Each row is a point on a landscape with many peaks, with its height.
From any point a climber steps to the highest of the 2 points nearest to it. It stops when none of these is higher. Distance is the straight distance between rows; heights are no part of it.
z739 h=41.5: [167 138 156 166 120 135  82 157 145 152 104 170 173  72 113 179 125 144
 144 147 167  74 194 120  92 115 136 125 152 127 146 126]
z424 h=46.5: [155 158  89 102 156 145  94 208 112 168 132 172 134 109 110  85 165 143
 116 135 138 116 143 136 123 147 179  87 138 176 148 115]
z981 h=39.5: [173 130 124 162 163 149 117  60 129 128 179  99 132 108 107 135 134 130
 106  89 159 191 107 144 170 103 104 173 125  79 109 121]
z73 h=40.1: [ 12 133 143  86  93  81  76 123 136  99  97 108  96 125 154 144 112 143
 109 104  73 153 135 122 142 137 143 124 129  99 128 171]
z131 h=31.6: [139 161 154 104 169 149 125 117 159 135 137  71 190  96 130 188 110 154
 123 101 138 162 118 100 133  82 119 111 153 113 160  93]
z743 h=47.2: [152  82 139 174  85 130 137 145 139 134 140 145 116 154 145 117 179  93
 160 119 130  83 126 134 128 139  93 114 103 111  93 129]
z353 h=61.1: [106 163  55 133  70  41 170 145 124 116  78 120  96 144 167  74 112  75
  69 121 109 153 128 147 147 121 118 147 109 139 107 120]
z639 h=35.2: [102 139  85 139 117 111  68 132 154  83 124  97  78 151 139  88 147  95
 100 109 114 133 174 149 139 104 134 156 128 123 143 120]
z724 h=58.5: [109  97 152 135 124 191  93 203  95 129  96 161 126 129 140 121 185 136
 167 133 146  92  94 121 116 131 119 105 117 149  86 141]
z288 h=34.4: [135  40  77 134  97 108 151 113 107  92 150 128  60 167 108  97 108 123
 112 161 101 122 161 124 132 166 137 144 154  98 116 134]
z563 h=27.2: [150 177 126 154 113 102  67 137 109 166 154 104 122 166 117  96  97 104
  92 122 178 131 147 133  96 126 129 133 128 169 164 135]
z309 h=17.3: [ 72 168 103 115 118  93  86 198 149 102  54 125 144  74 145 135 158 143
 106 104 137 137 157 101 141 110 135 108 144 124 116  89]
z706 h=13.5: [181 144 117 148 133 148 154 115 125 170 127 127 197  91 124 153 114 124
 134 155 189 164 147 159  88  69  99 164 175 117 141 119]
z771 h=25.8: [ 73  54  92 105  93  77 203 138 156  94  97 114  91 128 171 133 133 138
 148 154  51 122 114 114 165 155 134 131 158 101 130 155]
z9 h=40.9: [146 120 107 171 139 144 109  90 101 102 143 119 116 113 110 107 120 127
 116 135 178 177 132 170 123  99 108 190 127  91 107 137]
z50 h=36.2: [164  29 114 169 128 151 154  80 125  95 169 159  69 162 101 125 119 112
 131 152 126  94 123 104 143 164 115 140 146  91  95 117]
z948 h=50.4: [ 55  90  99  96 138 165  74 172 128  78  87 129  69 139 139  95 172 122
 145 138 101 122 140 131 140 123 144 130 144 140 132 134]
z581 h=42.6: [121 169 139 128 170 116 121  50 158  54 132 112 102 129 135 119  85 159
  87 131 104 129  80  97 169 146 152 169 134 136 122 140]
z879 h=26.3: [109  65 145 125 173 165 149 128 154  73  95 141  99  97 134 158 119 158
 143 155  95  84  71  56 164 140 143 115 180 142 107 121]
z494 h=18.3: [154 151 157 192 128 129  49 184 115 194 161 112 174 129 129 137 169 142
 146 101 172 109 154 150 117 127 119 120 119 103 158 116]
z162 h=20.4: [153 171 146  54 171 147 200  87 154 134 135 152 171 141 117 117 165 115
 172 145  90 113 122 147 141 147 150  97  66 160 165 106]
z71 h=32.3: [101 205 126 130 129  93 154 101 181 108 106  70 190 122 162 143 137  96
 136 105  90 126 132 159 141  93 105 139  70 106 176  82]
z593 h=58.7: [135 192 125 143 148 127 177  67 114 122 165 106 127 155 130  89 108 132
 107 137 141 169  56 166 147 131 106 203  79 123 115 121]
z499 h=38.8: [130 177 105 106 129 117 166 172 153 133  81 130 171 100 165 124 148 121
 134 133 150 145 123 141 116  90 113 118 139 143 127 108]
z248 h=51.0: [121 176 163 112 185 175  99 107 147 128 158 111 167 121 119 137 181 120
 163  86 110 123 129 140 151 113 134 118  74 133 157  89]
z377 h=1.9: [ 87 138 149  85 101 125 172 137 135 141 108 109 137 157 168 144 137 125
 159 107 122 179  95 162 115  97  92 115 124 105 116 150]
z355 h=15.7: [135 117 172 183 182 157  77  70 158  95 132 164 128  72  92 188 121 138
 162 122 149  91 167 103 138 138 140 163 117  94 139 142]
z772 h=21.4: [ 70  73 155 128 127 154  71 188 157 122  94 126 104 117 124 176 134 145
 166 134  92  50 157  58 127 144 149  80 178 151 167 114]
z333 h=37.4: [170 115 103 149  99 104 125 167 147 168 138 105 159 106 144 139 166 113
 120  90 143 144 154 132 140  99 109 101 156 100 122 102]
z506 h=23.7: [198 178 110 101 136 157 131 107 151 184 140 149 195 115 105 127 167  97
 140 136 154 137 195 169 105  86 127 135 132 150 171  96]
z859 h=30.3: [162 142  86  92  88 112 144 137 104 178 166 153  77 196  99  70 127  97
  89 134 179 151 164 129 111 145 117 116 124 160 107 102]
z481 h=33.1: [161 188 155  60 177 157 155 119 143 181 144  99 205  99 116 171 123 147
 120 120 135 166 104  97 131 104 134  95 121 156 167 102]
z490 h=32.6: [120  86  89 145  90 104 141 160 115  85 149 100  69 198 166 106 100 119
  81 133  80 102 115  86 130 163 130 134 133 143 105 131]
z823 h=35.3: [164 110 102 116 136 100 193  74 165 108 139 166 113 111 103  94 157 122
 154 157 107 106 153 147 147 150 147 132 123 122 130 119]
z437 h=20.2: [190  68 123 192 110 151  79 166  93 148 164 132 118 146 110 127 128 115
 110 127 175 105 141 114 113 152 109 117 138 107 113 136]
z386 h=21.3: [190  70 125 163 121 185  95 179 124 142 127 162 120 122 113 151 124 128
 125 154 148  72 155  89 108 125 133 106 176 151 123 119]
z343 h=37.3: [160 164 155 133 178 165 117 127 142 132 181  92 135 145 137 153  87 139
 106 113 146 123  60  64 129 130 124 119 127 172 145 116]
z29 h=39.4: [149 107 124 146 158 149 144  58 129  73 132 135  94 132 110 122  93 149
 124 160 155 149 110 137 137 123 121 184 144 101 106 142]
z407 h=60.2: [122 231 151 143 150 113 100 146 145 162 123 108 194 103 140 131 145 116
 129 102 167 124 125 121 119 106 118 135  91 162 152 103]
z360 h=12.8: [166 181 156 140 140 144 142 139 122 192 115 160 219  76 127 171 120 143
 157 153 181 125 143 149  80  97 119 146 137 149 146 131]
z972 h=21.0: [116 149 135 114 154 131 118 114 190  76 128 113 106 129 142 131 131 117
 133 122  93  84 122  82 145 129 141 116 127 162 143 100]
z426 h=19.6: [109 100 137  84 156 161  79 190 126 147 119 160  97 101  92 139 135 159
 131 126 100  95 147  92 130 144 186  58 164 174 156 129]
z602 h=50.3: [124  99  75  83 151 124 153 133 129 102 111 157  94  89 107  88 170 142
 115 132 110 164 135 138 166 130 165 110 153 126 106 123]
z322 h=35.6: [106  29  74 151  92 119 140 190 110 115 133  99  63 209 161 114 149  99
 115 122  54  90 143  92 142 168 138 114 162 148 121 114]
z197 h=49.8: [141 134  95 123 141 174 161 155 116 128 138 110 122 170 140 102 128 127
 140 157 168 173 122 173  87  78 101 162 159 131 145 112]
z463 h=21.5: [138 182 124  46 153 121 166 106 148 156 116 173 133 120 100 104 140 119
 143 127 118 148 150 144 134 136 165  89 113 174 148 129]
z885 h=14.0: [144 140 108 173 117  65 141 148 107 129 140 118 144  94 132 108 110 129
  93 120 141 130 102 128 137 149 132 124 104 122 113 134]
z86 h=16.2: [124 151  99 165  94  81  75 235 140 151  63 113 172 104 164 136 157 140
 104 116 154 111 179 114 127 108 125 108 165 108 139  83]
z415 h=16.7: [132 164 178 200 179 159  69 116 145 119 152 146 179  81 112 184 148 141
 170  90 155  94 157 118 126 123 122 159  97  95 142 108]
z36 h=11.9: [105 126 107 155  66  64 145  83  93 112 143 118  98 171 141  94  47 115
  56 151 102 131 120 132 115 158 125 163 114 113 103 156]
z514 h=43.2: [113  70 133  94 187 204 158 106 139 128 129 113 142 127 113 123 189 111
 167 112  62 128  88 139 175 101 144  94 165 121 134  72]
z307 h=65.6: [ 95 188 164 161 136 109 115 156 145 142 138  80 189 103 155 168 136 150
 144  81 137 132 100 130 127 109 102 124  99  98 148  99]
z818 h=7.9: [ 80  72 129 152  71 125 111 121 121  71 109 128  85 177 155 111 106 113
 153 194 108  74 138 122  95 168 104 180 107 114 131 186]
z302 h=46.4: [ 90 140 186 136  90  90  72 111 131 135 138 108 121 141 141 164  80 130
 120  97 125 123 133 114 107 138 124 111 117 123 131 172]
z616 h=41.1: [ 56  59 162  77  71 129  81  94 134  97 106 128  68 144 140 149 122 132
 139 135  89 117 138  81 143 158 130 123 128 121 103 193]
z432 h=24.9: [115 193 136 114  96  67 162 113 133 132 135 138 116 155 154  91  98 112
  89 122 115 119  82 113 128 161 130 121  80 177 106 143]
z755 h=22.8: [132  74 122 150 121 155 101 197 152 105  79 150 133  85 137 165 144 143
 147 159 126  55 156  72 114 120 134 110 180 140 129 112]
z725 h=19.5: [158 110  85 134  94 110 145 160 138 145 157  87  92 191 155 113 136  91
  94  93 125 150 146 117 136 111 104 117 152 133 121  99]
z802 h=59.9: [ 92 134 142 150  97  75 138 180 138 143 129  83 151 135 168 157 115 137
 137  97 106 122 110 140 118 122 114  97 129  92 148 133]
z285 h=56.0: [124 145 159 152 133  97 107  74  85 154 183 134 119 130  96 115 101 138
 116 103 143 158 115 157 127 162 143 146  89 115 118 170]
z534 h=50.9: [ 74 135 113 105 140 140  76 161 108  80  79 136 103  90 124 102 164 146
 120 125 141 154 133 141 139 118 144 138 114 125 105 146]
z120 h=27.5: [172 118 148 119 199 225 136  95 169 111 128 142 190  82 115 186 157 135
 158 134 106  98 122 100 150  85 133 132 155 128 144  69]
z964 h=42.9: [ 64 137 141 117  98  63  86 124 108 115  66 105 127 105 133 147  72 134
 101 117 132 142 144 118 111 123 138 113 140 123 132 158]
z953 h=15.1: [141 121 113 177  92  73  88 197 108 124  92 115 155  96 143 123 127 128
  98 126 156  93 151 108 124 148 127 107 123 118 120 130]
z26 h=14.1: [171 116 140 173 133 122 131  86 125 148 127 158 170  66  97 158 123 129
 153 138 176 141 180 164 107 102 122 154 144  93 123 147]
z367 h=24.8: [218 171 112  89 161 206 136 100 159 162 151 145 221  89 114 165 173 109
 123 150 136 129 158 119 129  73 124 154 129 155 154  66]
z385 h=40.0: [141 141 152 109 174 164 130  76 148  93 170 111  89 175 129 132  75 151
 104 130 107 122  68  77 145 143 143 133 144 159 129 122]
z655 h=45.3: [111 198 177 130 174 127 101  44 127  92 138 136 115 132 115 127  79 143
 121 129 134 131 109 125 131 143 154 175  89 158 132 161]
z890 h=43.7: [157  78 172 148  92 119 144  82 148 128 138 158 115 121 124 157 149 110
 155 107 135 109 123 104 146 148 104 110 104 103  70 153]
z671 h=30.9: [143  98 124 137  99 108 150 162  90 121  90 138 138 116 132 132  78 142
 122 167 165 126 129 120  89 135 119 119 142 130 109 162]
z622 h=36.8: [188  94 115 140 145 136 168  66 153 129 185 138 114 133  99 113 159 112
 134 111 110 129 129 135 167 136 126 117 124 101 114  97]
z206 h=36.9: [160  96 139 130 112 177  51 159  66 151  94 180 152  52  82 157 139 156
 118 131 180 137 176 120 117 130 135 136 128 115  81 165]
z313 h=51.4: [179 120 132 105 144 156 180  79 129 138 184 182  85 170  82 105 117 126
 127 151 141 105 116 106 132 165 131 112 114 159 101 100]
z950 h=1.3: [119 151 167 101 104 121 183  65 134 128 118 107 133 149 157 143 123 140
 129 107 130 185  64 141 150 108  85 158 106 104  75 151]
z196 h=55.4: [122 214 179 112 169 135 139 114 153 141 126 115 217 103 131 165 144 134
 171 112 125 109 133 125 120 119 128 115  66 142 177  92]
z323 h=54.7: [185 107 167 140 133 215 108 128 125 162 139 205 129 104  99 157 163 120
 152 125 164 102 131 100 123 124 122 123 117 163  79 137]
z76 h=33.2: [145 120 121 118  86 107 108 160  49 169  51 157 154  97  91 118  81 131
 106 167 179 124 168 138  78 143 136 112 127 156 119 166]
z832 h=33.3: [ 67 133 110  99 120 116  66 144 159 106 125 107  84 132 140 108 183 109
 119  70  84 151 152 141 169 110 141 112 122 107 128 117]
z631 h=22.5: [125 116 128 136 122  93 117 106 174  95 158 127  80 149 132 115 105 111
 120 139  80  62 141  79 133 173 160 114 127 161 154 134]
z905 h=55.5: [ 90 165 118 135 106 117  78 141  83  97  67 123 125  94 134  92 139 119
  90 115 177 167 109 138 133 114 111 162  83 142  70 153]
z608 h=62.5: [131 119 137  78 148 117 172 123 139 141 166  87 130 148 145 151 102 156
 118  96  81 161  75 108 149 131 142  78 155 124 140 124]
z221 h=51.3: [129 119 124 159  82  88 141 197 141 150  97 136 153 126 162 117 183 116
 165 130 131  89 150 159 118 134 107 100 112 106 132 131]
z752 h=21.1: [152 109  83 165  74  76 160 117 141 114 139 105  90 178 145 101 107  87
 101 130 123 123 169 140 114 125 108 150 138 119 126 115]
z782 h=46.1: [ 69 121 167 147 146  85 125 128 111 113 133 158 135  83 114 134 133 165
 181 146 103  93 119 146 122 191 162 129  81 104 145 182]
z379 h=41.3: [131  51 138 124 174 204 123 121 121 127 137 134 117 101 109 145 167 137
 140 105 105 144  90 109 168 105 140  97 189 113  92  99]
z961 h=39.7: [ 97 159 113 136 141 108  88 178  94 160 113 140 166  60 111 118 177 156
 133 100 152 169 152 180 133 114 142 127 122  87 128 125]
z809 h=35.5: [167 130 147 113 114 135 150 140 148 182 159 109 162 146 141 151 151 109
 150  99 133 133 123 130 116 109 105  87 123 127 141 113]
z680 h=33.4: [183 145 135 142 131 159 147 122 148 171 199  72 156 187 141 132 135  87
 126 106 139 127  92 110 123 116  82 123 102 138 158  89]
z612 h=13.0: [129 147 109 196 104  59 151  89 108 121 159  96 128 119 139 112  60 129
  65 120 110 141  74 143 148 144 124 173 104  94 116 142]
z366 h=37.7: [120 135 107 131 138 134  90 125 152  91 106 140  95 128 119  97 141 109
 141 153 141 108 185 145 110 111 140 147 138 144 153 134]
z466 h=30.1: [120 169 145 134 147 135 152  85 167  99 151  34 185 145 163 173 115 126
 123 101  72 140  92 140 159  91  99 151  82  76 178  87]
z336 h=28.7: [123  68 120 123  98 124 190 143  96  79  90 147 103 135 141 122 104 147
 133 181 135 117  87 112 116 160 110 137 130 115  75 161]
z998 h=44.2: [ 67 180 160 106 168 105 144 111 102 113 108 149 137 105 124 113 120 172
 162 138 117 142  93 166 125 153 163 148  85 136 136 171]
z403 h=35.4: [ 93 177  94 101 130  93 178 163 187 105  72  97 165 128 182 136 145 100
 150 123  96 132 140 153 131  91 105 117 129 114 174  87]
z230 h=9.0: [ 95  67 125 132  56 121 161  98 104  97 143 157  71 201 137  97 107 117
 136 186 109  96 125 136 100 184  97 167  95  96  85 166]
z14 h=34.0: [130 135 121 128 124  60 192  68 128 122 102 161 134  88 102 103 115 128
 137 154 130 141 141 165 133 139 142 138 122 118 122 152]
z252 h=39.3: [174 111 139 144 123 152  96 165 160 164 136 127 167 100 128 180 153 132
 143 110 140 102 179 109 117  92 125  93 179 113 145  96]
z532 h=48.1: [ 99 109 123 155 140  88 118 154  88 117 126 135 140  99 108 113 101 159
 153 164 127 106 147 173  97 169 157 125 119 102 170 170]
z492 h=10.8: [121 152 126 132  87  77 178  61  92 150 156 145 106 180 115  95  61 119
  84 153 156 151 105 150 102 152 107 157 106 133  97 131]
z62 h=29.5: [155 171 175  92 185 200 116  83 177 116 109 117 187  84 114 208 129 154
 138 115 135 138 136  83 146  76 124 126 133 138 140  86]
z801 h=54.2: [ 73 100 126 112 152 183 102 182 131 118  96 164 118 109 131 105 218 124
 178 124  99  97 114 142 141 121 145 104 133 141 117 110]
z561 h=18.6: [ 57 165  97  96 158 128 105 167 190  82  69 126 135  73 138 139 180 142
 145 120 100 122 163 107 148 103 145 116 157 119 155  66]
z389 h=41.0: [ 92 161 115 109 144 116 146 160 104 140  96 128 161  88 136 118 138 150
 137 127 156 183 106 176 118 103 134 131 126 120 128 144]
z541 h=35.1: [171  96 102 115 107 167  59 190  44 139  74 148 148  92  82 104 117 138
  91 162 181 125 171 130  96 156 135 130 126 130  98 158]
z450 h=53.1: [124 129  87 132 114 139 169 143  74 135 153 127 102 177 119  73  99 136
 112 170 179 173  99 178  95 128  98 176 122 122 114 123]
z390 h=16.6: [123 131  98  84 106  98 125 160 154 117  63 121 106 117 143 139 112 112
  94 115 134 153 182  90 130  95 141  99 181 159 122 126]
z968 h=37.9: [142  63 136 145 155 162 117  55 139  81 134 163  79 106  94 131 149 132
 152 143 127 116 131 119 166 146 130 159 134  96  97 150]
z768 h=43.3: [148 179 145 148 132 129  59 198 114 187 111 144 186  82 116 161 123 166
 113 131 177 113 163 117  96 116 145 115 156 146 157 115]
z291 h=51.2: [135 143 179  97 152 177 119 123 114 174 166 140 131 158 102 141 123 140
 173 121 146 140 124 153  90 122 131 104 118 149 156 153]
z392 h=54.9: [175 103 164 104 154 180 178  82 155 148 158 166 123 145  96 138 149 113
 165 129 103  87 109 101 147 151 138  85 120 164 120 102]
z712 h=4.5: [ 74 107  90 142  58  73 133 213  92 110  56  95 112 207 202 110  97 107
 115 158  92 100 147 144  94 158 106 150 120 118 139 171]
z487 h=2.5: [110 137 114  97 101 115 152 198 116 185  96 116 151 159 168 127 148 116
 156 114 144 178 133 183 101  94  95 103 150 107 146 143]
z68 h=55.2: [ 77  93 107 150  62  47 125 203 126 138  78 103 135 122 164 142 141 124
 145 118 103 111 166 151 126 140 115 108 137  65 148 146]
z364 h=55.9: [163 152  96 150 159 141 179  91  93 127 172 142 115 140 102  80 105 140
 100 167 191 171  82 152 123 138 103 194 111 121 100 105]
z210 h=53.3: [156 143 157 131 120  92 164  24 146 140 144 109 150 126 115 151  97 112
 127 109 131 158 139 149 136 111 113 140 123 103 133 136]
z580 h=54.1: [128 132  59 115 116  90 174 162 130 106 107 131 100 135 144  74 144 110
 108 133 120 151 133 150 139 127 135 129 133 135 117 116]
z596 h=24.5: [ 95  41 135 172 160 175 140 170 146  90  95 144 123  95 142 153 145 127
 174 170  97  45  96  77 138 141 137 120 181 138 134 105]
z957 h=17.6: [146 174 164 193 165 161  77 163 134 171 162 134 214  94 128 160 194 142
 181  96 146  88 157 145 120 122 120 134  97  98 163  81]
z475 h=28.1: [118  77 123 101 127 137 158 103 151  67 102 123  70 139 152 134 127 144
 109 135  94 125  81  67 174 132 128 128 165 139  78 128]
z67 h=47.7: [106 154 151 109 177 196  99  90 144  99 141 126 112 130 126 106 208 115
 148  83 104 137  86 130 180 109 131 136  86 146  99  96]
z183 h=18.1: [138  94  70 112 100 115 123 206 118 127  93  90  92 172 162 133 136 110
  89 104 130 163 172  96 130 104 125 108 184 145 113 116]
z12 h=31.1: [169 132 148 159 167 171 151  78 160 109 191  67 156 170 150 157 115 103
 129 113 101 114  79 118 146 108  91 143 100 108 162  91]
z143 h=6.2: [ 70 110 116 145  93 106 117 162 112  66  96  92 102 175 183 120  74 127
 115 170 103 104 128 121  88 135 120 169 135 131 144 169]
z262 h=52.1: [159 144  91 148 131 109 134 140  55 159 148 161 132 113  82  66 120 131
 104 159 188 151 131 167 104 159 140 144 103 138 120 141]
z909 h=42.8: [ 89 157 127  89 154 108 167 116  69 121  97 146 124 113 118  92  95 168
 121 156 147 189  73 171 118 142 147 148 115 137 113 171]
z516 h=40.2: [102 172 131 144 150 130  83 147 158 112 127 106 141 130 134 122 151 123
 154 120 125 112 169 164 110 103 132 132 122 119 181 107]
z311 h=59.3: [145 132 135  69 143 137 205  72 127 150 197  93 119 212 136 128  89 157
 103 125  72 164  62 122 153 149 126 115 138 115 139 108]
z825 h=22.9: [100  75  69 133  58  73 153 124 129  91  91 102  69 192 159 117  94  88
 111 160 102 136 200 136 106 128 112 170 160 114 134 148]
z869 h=39.6: [124  62 124 107 146 170 120 153 107 153 167 129  92 151 106 115 155 126
 139 105 100 137 111 131 141 133 153  76 163 135 123 120]
z37 h=43.4: [ 95  97 165 106 106 110 109 100 142 125 140 134  96 131 124 145 136 131
 148 110  94 118 128 116 142 155 138 104 118 114 112 170]
z598 h=54.4: [180 116 175 125 118 178 128 117 132 174 173 157  99 187  93 149  97 118
 145 136 164 102 138 109  89 138 112  99 130 166 134 137]
z544 h=71.3: [114 182  72 146 102  56 131 123 126 134  55 132 136 110 143  83 125  73
  94 128 157 140 159 157 125  93 118 139 126 155 129 112]
z55 h=50.2: [113 162 179 150 101  69 121  71 126 165 113 106 163 109 129 174  80 112
 125  96 158 145 131 127 107 101 105 122 126 129 120 150]
z908 h=46.2: [128 148 109 112 162 179 149 110 147  96 158  74 118 186 151 109 120 119
 129 130 114 162  97 148 122  86 106 158 137 135 156  96]
z666 h=58.6: [108 130 133 155 147 132  99  99 107 102 187 118  94 145 125 104 115 146
 105 114  98 143  80 149 147 158 143 155  98 103 120 158]
z854 h=14.8: [173 114 170 177 169 139 116  70 113 129 136 178 142  73  79 180  77 148
 146 136 174 117 155 118 117 148 147 155 127 109 131 171]
z316 h=18.8: [160 102 123  79 126 180 124 189 123 157 103 191 125  78  96 152 115 172
 114 150 126 110 146  89 118 118 166  81 178 182 115 136]
z105 h=38.4: [144 129 114 131 129 119  90 143  73 164 119 147 161  46  91 129 137 149
  97 116 182 184 149 133 129 115 144 133 141 117 100 145]
z720 h=31.5: [ 93 130 108 118  77  86 117 104 138 111 121 115  87 128 148 100 159 101
  99  87  94 158 128 151 171 119 121 137  98 102  88 145]
z267 h=24.1: [142 140 143 108 113  82 137 110 164 151 152 130 115 166 122 126  93 107
 138 127 101  93 173 126 102 156 153  87 133 156 183 139]
z530 h=38.0: [123  19 122 136 117 147 124 172 104 121 132 124  85 151 125 131 139 118
 131 127  89  93 121  86 141 155 140  83 171 133 109 127]
z607 h=29.9: [114  82 101 145  87 108 142 110 153  69 119 102  79 139 164 119 139 115
 105 118  93 134 111 115 165 118 104 157 131  97  82 135]
z640 h=38.3: [202 123 148 141 178 163 129  65 142 153 196 125 155 106  94 155 148 122
 127  85 142 149 113 111 173 129 125 121 115 109 120 104]
z462 h=24.4: [ 86  37  89 119  77  92 156 143 151 101  96  98  80 157 163 150 135 112
 152 143  83 131 179 123 129 127 114 139 177  97 143 155]
z137 h=39.2: [ 48  89 127  67  91  98 104  74 127  78  85 119  70 118 136 126 107 150
 104 142  79 157 129 106 164 156 151 149 145 104 105 192]
z276 h=53.8: [139 132 161 140 137 175  87 155  89 137 133 154 130 110 120 137 151 139
 138 119 186 135 102 114 120 131 114 134  99 143  79 157]
z653 h=48.2: [153 134  94  94 164 169 132 157 128 137 126 182 143  70 111 107 184 147
 131 135 127 134 128 130 144 117 166 108 146 159 109 109]
z865 h=25.6: [126 194 143 138 122  67 120 105 127 169 141 117 150 155 124 112  79 104
 123 125 136 120 147 156  88 131 141 108 113 162 187 136]
z522 h=22.6: [179 155 130  85 134 155 154  75 153 158 151 160 133 141  95 113 153 102
 146 128 147 143 170 150 119 114 128 117 110 158 134 110]
z396 h=19.7: [ 76 124  92 112 162 141 110 140 198  68 100 109  99 119 146 113 181 110
 152 124  69  93 147  99 165 112 146 126 151 143 162  74]
z736 h=62.3: [125 173 100 166  89  90  92 110  79 131  60 133 136 110 124  78 125  79
  81 138 198 140 139 137 112 103  98 169  96 166  89 131]
z722 h=54.0: [140 153 115 186 139  78 133  88  46 167 156 141 142  92  84  87  98 129
 100 123 175 169 108 169 125 155 134 173  84 118 116 158]
z359 h=28.6: [122 142 106 141  61  59 152 167 116 122 126 118 101 193 177  95  97 100
  83 127 114 103 118 104 115 166 119 121 103 160 106 138]
z135 h=57.1: [104 140 142  67 114 134 184  53 125 144 171 109 109 207 136 119  98 144
 124 129  83 186  90 177 128 126 113 143 126  93 128 142]
z445 h=28.8: [175 129 117 113 109 129  87 165  88 194 165 142 104 156  88  94 124 122
  94 123 175 144 159 125 109 152 144  95 133 162 134 135]
z455 h=58.8: [161  65 185 138 130 199 138 115 128 158 148 185 100 152  98 157 135 114
 170 128 132  79 108  98 121 147 120  86 129 153  98 135]
z190 h=32.4: [146  98  85 113  93 107 141 127  92 123 170 144  56 191 103  75  97 118
  80 149 134 126 152 120 116 175 138 120 123 140 106 121]
z99 h=45.0: [171 165 135 142 154 153  74 190 103 174 147 174 154  83 100 132 133 156
 110 130 165  97 130  98 118 149 164 105 124 180 138 130]
z604 h=71.2: [100 162 161 175 147  90 132 123 111 136 168  84 168 104 142 155  87 168
 130 101 116 144  70 153 130 138 125 144 102  85 145 147]
z606 h=27.1: [ 82  59 119 120  73  81 172 131 110  98 102 132 107 125 147 123 110 141
 141 169  85 118 111 134 130 178 124 140 115  87 104 191]
z976 h=20.5: [ 68  94 168  95 169 179 104 152 158 133 114 140 114  98 106 166 155 149
 170 118  74  78 110  76 150 137 167  68 168 159 150  95]
z189 h=45.2: [117  98 139  79 171 196 132  58 153 113 148 127  96 159 104 102 203 100
 160 103  66 136 112 147 184 116 140 117 125 129 127  91]
z476 h=63.3: [130 151 114 151 132 139 153  62 137  84 184 118  84 185 145  92  90 134
  82 139  97 139  72 136 152 146 115 191 107 108 104 125]
z404 h=3.2: [ 97 122  99 127  79  85 148 221  97 143  55 120 131 181 179 111 123 107
 137 149 138 142 148 173  90 122 104 122 142 119 143 152]
z734 h=26.0: [205 139 135 109 159 210 119 133 177 157 145 164 205  75 112 202 136 141
 133 140 111  85 156  95 123  81 141 118 169 160 157  65]
z91 h=19.1: [171 129 122 207 116 140  79 178  99 163 156 100 151 134 137 121 139 115
 112 126 198 133 119 138 111 115  87 158 128 105 134 130]
z814 h=55.3: [135 134 149 105 125 109 190  54 138 152 166  93 156 153 124 140 123 131
 146 107  81 171 109 188 147 126 113 127 100  73 153 136]
z871 h=43.0: [127 171 117 146 161 149 117  97 149  93 135  85 143 123 135 119 130 120
 136 124 147 160 130 169 128  74 110 177 119 114 152 108]
z729 h=10.0: [121 123 146 112  87 117 166  78 125 122 157 156  88 189 131 106 110 120
 131 149 126 125 114 142 115 157 111 140 101 126  94 149]
z250 h=17.8: [141 123 142  65 128 158 128 150 153 150 101 134 123 106 120 173 102 152
 121 122 136 153 154  98 117  88 146  83 186 157 133 133]
z742 h=66.5: [119 121 168 128 160 133 147 144 118 140 162 104 152 122 139 168 100 174
 147 114 113 136  63 118 122 136 128  97 133 111 140 144]
z273 h=48.4: [145 176 180 113 166 157 137  93 128 136 133 155 141 114 105 147 106 146
 156 133 157 130 120 127 113 124 141 138 100 165 130 150]
z114 h=50.1: [123 156 134 152 154 104 146 148  67 148 117 173 166  85 101  99 108 156
 154 166 169 126 127 180  86 157 157 141 103 141 143 165]
z669 h=35.0: [131 191 141  95 180 142 142 173 141 142 139 104 164 117 142 140 106 158
 123 127 133 130  77  95 117 122 148  92 132 181 166 104]

Call two points neighbours if one is among the 2 nearest of the other. Go from one point of each pair to the other, from neighbour to neighbour, staying as high as possible. Name the lowest point that can't be avoided.
z455, z724: z276
z724, z544: z948
z9, z604: z14

Write out the way that a climber takes from each point below.
z720: z832 > z639 > z366 > z516 > z871 > z908 > z197 > z450 > z364 > z593 > z476
z463: z522 > z506 > z367 > z734 > z120 > z62 > z131 > z481 > z669 > z343 > z385 > z581 > z655 > z273 > z291 > z598 > z455
z771: z606 > z336 > z671 > z76 > z541 > z206 > z105 > z961 > z389
z12: z680 > z809 > z333 > z252 > z739 > z768 > z99 > z424 > z653 > z602 > z580 > z353 > z544
